Points, in no order, along strands that fork and pass close to each other.
In the rows, zero is written as 128.
Two points are linked if the straight distance between their rows is under 89.7.
Rav: [139 145 118 146 133 154 168  85 110 184 178 136 127 146 154 151 183 131
 138  40]
zok: [120 130 139 131 131 176  70 112  95  71 122  28  92 121 113 128 137 131
  82 145]
Zem: [ 99 111 140 111 140  90 107 152 197 101 106 151 131 109 139 105  71 128
 165 178]
ritaf: [155 101 106 127 114 116  71 136  98 119 122  71 142  90 148  54 123 147
 122 151]
naral: [180  95 114 124 102 108 145 167  77 120 106 177 110 152  92 132 130 118
  71 115]
lon: [138  90 111 139 155  59 141 135 180 145 142 188 135 121 147 110  94 126
 176  84]
taso: [172 117 101 136 101 127 122 140 105 151 153 156 158 100 134  80 139 149
 120  81]
Zusom: [ 77 108 103 123 150 118 116  90 202 103 188 107 131 131 142 134  82  79
 147  86]
nobir: [116 101 123 104 134 121 139 148 180  92 119 160 158 105 137 132  63 112
 145 167]
mit: [142 125 141 131 118  91 115 131  95 148  82 110 137 120 135  74 131 148
 142 188]
veti: [121 155 157 138 128 171  74 105  99 133 140  65 122 121 128  93 179 179
 117 132]
pib: [144 130 136 143 112  88 104 158 104 157 107 184 100 129 113  85 167 155
 122 131]
kemil: [150 126 123 139 127 146 176 118 120 139 152 150 121 144 121 182 150 101
  97  65]
pok: [138 109 146 121 172 122 203 126 139 124 129 120 140 158 165 171  93  74
 149 151]
gozun: [136 129 131 136 177 131 185  91 125 136 155  93 144 155 180 167 104  78
 161 125]
nomel: [146  75 121 139 158  60 147 141 161 127 142 178 118 139 130 126  82  96
 148  99]
Rase: [ 87 123 104 112 144 151 128  93 198 104 169 105 157 116 161 140  78 100
 160 113]
Mige: [ 95 102 121 133 139  90  72 148 183  83 118 133 122  97 120 106  68 132
 148 159]
duror: [187 131 150 133 111 132 195 131  66 174 114 127 157 148 136 140 158 137
 112 143]
Migul: [105 158 130 137 139 175 133  84 112 153 176  99 119 153 120 157 184 124
 106  79]
kileb: [154 100 136 146 156  93  98 127  84 114 124  70 106 132 150 100 115 113
 124 155]
zopaz: [176  93 108 107  93 125  92 139  76 120 114  99 150 102 134  34 129 142
 100 147]
vugok: [135  77  91 139 132  80  77 151 140 104 143 161 117 111  99  96  91 125
 111  97]
Taka: [131 147 110 112  88 208 115 148 104 107 128 132 138 118  76 150 155 153
  65 112]
vilim: [153 124 117 140 130 114 130 132 113 155 139 131 150 117 151 102 128 137
 142 113]
lega: [165 130 141 130  83  88 184 167 129 161  79 206 132 126  92 144 137 136
 133 151]
Famu: [141 130 145 123 128  81 190 148 160 157  90 181 149 132 152 134  98 120
 174 163]
fufu: [171 115 141 139 150 111 132 141  49 131 126 115  88 167 121 116 171 115
  87 124]
nudav: [102 144 118 121 110 191 105 133 118  97 130 105 131 120  95 160 128 129
  87 118]
Kadad: [133 145 118 133  89 167 157 151 147 122 122 178 134 117  90 184 133 137
  88  99]
Golit: [183 135 125 133  85 142 183 135 123 181 120 175 161 106 125 146 165 154
 129  88]
Pida: [106 155 115 116 118 151 151 117 194 144 154 157 174  91 157 149 112 141
 179 112]
kasiv: [130 156 141 128 137 143 134 102 109 173 125  92 165 122 164 123 144 163
 178 154]
Zagi: [110  98  96 138 157 104 147  96 176 121 188 131 123 146 137 154 101  71
 137  64]
diret: [123 120 119 115  79  96 127 169 123 117  66 170 137 108  82 101 105 138
 118 192]
dumo: [184  93 117 130 117 119 124 161  51 115 125 133 108 147 112 110 144 113
  62 119]
Tefa: [115 143 104 132  96 162 125 126 172 140 149 153 170  76 135 129 119 148
 148 110]
Ris: [151 118 115 128 121 151 209 116 165 143 152 158 167 121 152 188 112  98
 133  78]
mure: [140 143 150 125 114 151  63 134  82 119 115  79 105 116 111  78 170 173
  84 151]
Fige: [183  91 113 103  91 145  89 148  64  85 107  77 129 115 119  62 131 132
  63 150]
dod: [172 131 145 157 128 132 198 121  98 178 141 160 129 149 138 175 168 120
 127  85]
Tasib: [152 103 101 121 128 163  78 124  91  77 153  68 105 140 111 123 134 110
  63  84]
rumir: [109 102 130 137 156  83  99 158 141  92 116 153  78 142 101 142 102 100
 109 135]
Sus: [134 111 134 131 153 127 105 121 108  97 114  55 133 125 152 130  90 109
 128 183]
maru: [128 152 123 142 127 136 139 115 130 172 158 152 117 135 130 138 175 139
 144  60]
Dud: [ 79 112 111 123 141 133  85 107 151  66 150  80  75 160  97 165 103  82
  98 105]
nam: [109 118 108 115 145 173 147 102 134  84 156  67 146 144 131 183  84  70
 107 127]
vol: [124 130 141 120 123 143 117 129 116  96  82  65 151 105 135 120  97 140
 132 220]
geso: [126 163 151 141 151 137 125 106 111 174 138 135 116 143 135 125 178 156
 153 104]
gope: [103 162 146 130 119 136 155 144 157 144 113 171 134 121 112 163 142 149
 136 144]
vona: [ 73 146 119 116 151 141 153  74 168 126 187  99 120 165 141 174 129  73
 144  97]
pezon: [157 107 122 118 126 170  69 119  77  61 126  31  98 133 115 107 132 124
  60 122]
Zab: [ 76 142 142 138 193  84 138  90 175 135 161 118  86 168 166 144 113  87
 179 102]
tulip: [137 122 104 136  98  89  90 141 128 153 119 154 150  83 132  56 127 168
 156 130]
gaz: [107 126 112 115 130 147 128 133 166 103 141 117 164 101 148 138  73 115
 146 145]
ninor: [112 167 138 127 130 149 108  91 120 176 134 108 156 113 154  96 167 198
 192 139]
tutog: [135 142 143 130 132 117 109 113  99 151 110  86 149 115 154  95 132 159
 162 179]
Biv: [ 80 175 150 145 140 149  98 116 140 138 118 111 104 129 107 150 169 152
 133 138]
Gof: [143 111 106 139 157 108 154 105 136 147 168 128 134 146 158 147 117 101
 148  69]
biseb: [137 141 130 136 150 169 182  89 120 146 158  92 164 138 153 171 138 103
 146 112]
pob: [ 87 150 128 136 140 112  87 132 173 129 133 143 118 103 127 111 117 153
 165 130]
giba: [146 112 121 136  98  83  74 169 102 128 115 183  97 119 101  65 150 149
  96 116]
totol: [ 72 117  98 123 131 147  69 118 169  66 139 100  93 122  93 150 100 106
  96 110]
sopez: [ 96 180 153 122 148 123 175 119 203 161 125 183 136 130 156 162 145 147
 198 104]
Kure: [185 127 134 146 138 109 198 124  92 177 120 147 140 143 153 151 145 123
 146 120]
litub: [122 148 136 138 153 173 143  86 104 139 164  75 135 148 132 166 158 112
 119 113]
falik: [179 100 100 110  63 109 153 153  88 133  87 165 159 108  97  81 106 124
  92 158]
biz: [137 128 150 139 135 118 150 160  77 125  95 151  89 164  94 170 146 114
  91 152]
Merab: [140 119 129 138 141 145  89 127  78 113 158  79  94 141 130 101 170 125
  76 100]
Kefe: [ 69 115 128 123 174 115 116 104 168  75 147  83  78 168 133 165 100  70
 123 127]
zatep: [140 119 149 128 162  95 188 139 155 131 122 160 130 146 158 156  91  98
 161 150]
pez: [162 134 147 139 170 111 121 102  62 175 134  84 116 158 173  90 190 152
 157 113]
Nifan: [162 128 123 102  69 152 106 170  69 108  95 160 108 131  71  77 178 158
  53 138]
goka: [160 101 120 129 130 114 204 124 202 152 148 182 163 113 158 164  92 109
 161  74]
Redi: [132 140 145 143 140 152  67  95  95 130 161  66  98 132 143  80 185 148
 105  90]
kavam: [157 137 124 116 102 176 136 128  80 142 131 108 169 118 124 119 155 149
 102 147]
Gavu: [124 110 106 132 123 125 110 160 123 102 120 152 107 134  95 152 108 112
  97 118]
Fanik: [ 58 160 127 114 158 142 152  66 202 132 180 109 130 147 165 162 120  91
 174  94]
Zot: [131  94 116 141 160  89  93 120 158 118 146  94 144 104 163  88  84 121
 172 129]
ruz: [ 76 162 169 118 166 158 140 104 149 118 114  92 108 157 138 185 131 117
 140 178]
romin: [ 82 129 124 123 130 148  63 136 163  51 105  81 102 116  95 139  94 130
 103 152]
kekel: [ 71 171 121 120 143 159 149  87 195 146 174 132 148 117 161 146 128 123
 179  90]
fos: [135 102 110 130 110  94  63 164 116  99 117 145 105 115  98  77 116 142
 100 122]
nazu: [135 133 127 125 111 163 131 156  75 101  95 141  97 160  71 177 147 117
  67 135]
Begeb: [ 94 112 145 105 151 113 161 149 238 102 139 199 115 136 145 153  73 104
 153 126]
sarut: [ 55 180 152 138 152 147 121 104 171 145 144 136 103 133 122 168 156 140
 163 123]
suras: [111 147 151 125 163 103 142 124 146 140 106 120 141 134 171 122 106 136
 190 181]
Bened: [ 98 161 175 135 164 134 158 126 128 133 114 130 108 159 120 187 139 126
 143 169]
sonu: [120 151 133 121  86 151 167 159 161 135  99 199 146 107  88 177 135 141
 113 141]
Zavuz: [149 141 118 106  71 177 118 155  84 121 115 168 131 120  87 118 173 160
  62 112]
Mutab: [ 94 148 147 108 140 121 185 129 231 142 137 203 127 131 151 161 101 121
 178 114]
Big: [150 111  99 113  62 103 113 164  94 118  78 159 134 105  91  68 120 144
  93 169]
luv: [120  93 148 103 162  98 188 147 201 112 135 189 129 138 152 163  65  85
 154 132]
mig: [104 143 110 135 111 166 115 124 158 136 159 148 140  97 119 141 133 135
 118  78]
veris: [ 75 142 140 121 115 129  70 145 157  86  90 110 119 103 104 129 101 149
 127 185]
Ruke: [108 142 124 139 110 115  66 140 140 132 128 146 129  91 122  88 126 164
 148 127]
dariz: [ 93 179 139 134 125 154 118 104 149 180 136 143 158 112 146 122 165 190
 198 117]
ponu: [141 146 140 146 165 125 143  89  90 176 153 106 126 162 168 129 169 147
 171  97]
bekan: [ 88 165 160 124 154 135 156 116 177 150 118 156 136 136 162 149 117 138
 192 152]
lomov: [165 117 140 148 165  89 106 119  74 149 132  72 113 149 172  87 144 128
 151 141]
Dusaz: [123 151 146 116 103 173 103 122 105 111  88  73 151 107 113 125 126 157
 117 205]
tapor: [116 122 135 133 168  93 108 108 145 122 129  77 136 126 181 100  90 128
 191 161]
putuz: [ 79 120 139 139 172  81  94 135 168 101 124 136  65 147 117 142 106 109
 136 133]
lav: [151 106 105 118  94 151  87 153  86  77 106 103 133 118  99 109 107 126
  67 149]
pofur: [ 90 145 144 129 129 177  59 106 109  93 137  48  86 134  97 127 159 144
  79 123]
lini: [ 58 167 147 136 160 115  92 110 192 126 143 136  92 134 135 139 140 127
 172 126]
Livu: [121 137 159 139 145 125 139 151 100 130  90 130 109 154 105 157 138 126
 123 185]
Mitog: [103 136 128 120 105 109 103 159 134 108  74 140 139 107 108 106 101 142
 141 198]
Nugu: [100 178 144 139 114 150 144 130 154 172 122 175 151 112 125 146 160 181
 162 126]
filaz: [151 106 125 132 121  61 131 147 102 139  88 140 136 127 130  90 100 126
 140 175]
telot: [178 133 147 119 109 150 152 116  44 161 113  98 157 141 135 101 171 149
 112 164]
Sibap: [ 98 125 103 118 130 191 110 110 139  78 147  76 142 120 115 170 105  99
  98 120]
Dareg: [160 135 117 120  95 101 108 127  95 174 118 140 161  97 151  27 161 177
 159 130]
Vere: [147 121 147 125 107  88 192 165 167 145  87 210 139 126 116 155  99 119
 141 164]
mela: [112 133 121 140 178  97 159  89 154 153 170 129 113 163 178 149 130  98
 182  82]
Guzus: [204  93 115 127  85 105 155 163  85 145 118 191 127 124 109 109 156 129
  82  94]
mup: [171  73 112 135 143  50 125 140 115 129 109 140 136 122 139  86  80 112
 158 148]
surar: [ 81 157 141 141 135 156  83 102 124 118 140  75  92 135 111 150 151 132
 116 126]
bazos: [128 111  96 126 117 154 154 140 137 109 138 156 124 133  94 186 121  99
  90  90]
lotin: [162 135 124 134 103 165 199 128 159 162 135 169 160 105 132 185 143 127
 130  81]
lufiz: [134 155 143 107  95 186 133 120  90 150 104  88 179 113 111 122 150 173
 113 188]
kuvon: [161 108 114 119  81 120 153 178 101 110  89 194 117 132  66 152 124 129
  77 134]
mivam: [205 122 128 133  69 114 201 144  99 177  98 184 167 109 125 121 161 144
 119 121]
febu: [ 65 151 159 106 180 146 152 111 184 110 143 106 117 148 169 166 105 102
 161 158]
vor: [196 115 114 112  58 130 173 142  77 162  99 158 174 108 118  79 146 149
 106 144]
sunim: [143  79 107 134 128 100  76 136 135  99 125  78 137  98 141  81  76 127
 135 157]
gegi: [139 128 148 133 151 139 110 135  53 118 139  98  77 173 112 126 185 112
  66 103]
Navu: [151 137 140 138  93  80 142 162 117 163  88 193 124 121  99 103 138 151
 140 148]
buno: [148  70 111 138 147  62 106 153 139 113 123 152 118 128 120  94  76 113
 129 125]
doluv: [ 84 164 119 134 133 154 151  58 139 153 193 100 120 157 140 169 164  94
 135  62]
Gutab: [152 112 109 120 104 168 129 154  77  87 104 109 124 147  90 155 117 119
  66 141]
miro: [135  94 104 145 143 110 121 120 121 127 155 131 134 123 136 127 104 109
 133  90]
Rirek: [167 130 102 114  84 146 108 140  96 152 138 133 169  96 139  50 158 172
 119 108]
rem: [ 77 120 144 129 194  90 118 107 183 107 144 118  91 159 148 154  97  81
 151 123]
vabak: [148 134 142 106  86 146  83 147  62 104  93 109 103 128  92  59 179 164
  67 167]

Follow the links from the first point to the second, and from the first to the third. Name the last point that the two ways share.
nobir, Kure, Tasib => Gof
totol, gope, ponu => bazos
Kefe, Nugu, kavam => bazos
gaz, dod, Rirek => Gof

A fork is a point with three links, a tip a point with one. Leave the first point through the second and follow the links. Name the first fork or tip that comes.
Rirek, Dareg => Merab
bazos, Kadad => buno
diret, Mitog => rem
pob, Ruke => Gof
duror, telot => Rav
biz, nazu => zatep
tutog, kasiv => bazos
Redi, veti => nam
litub, Migul => mig
zopaz, Fige => febu
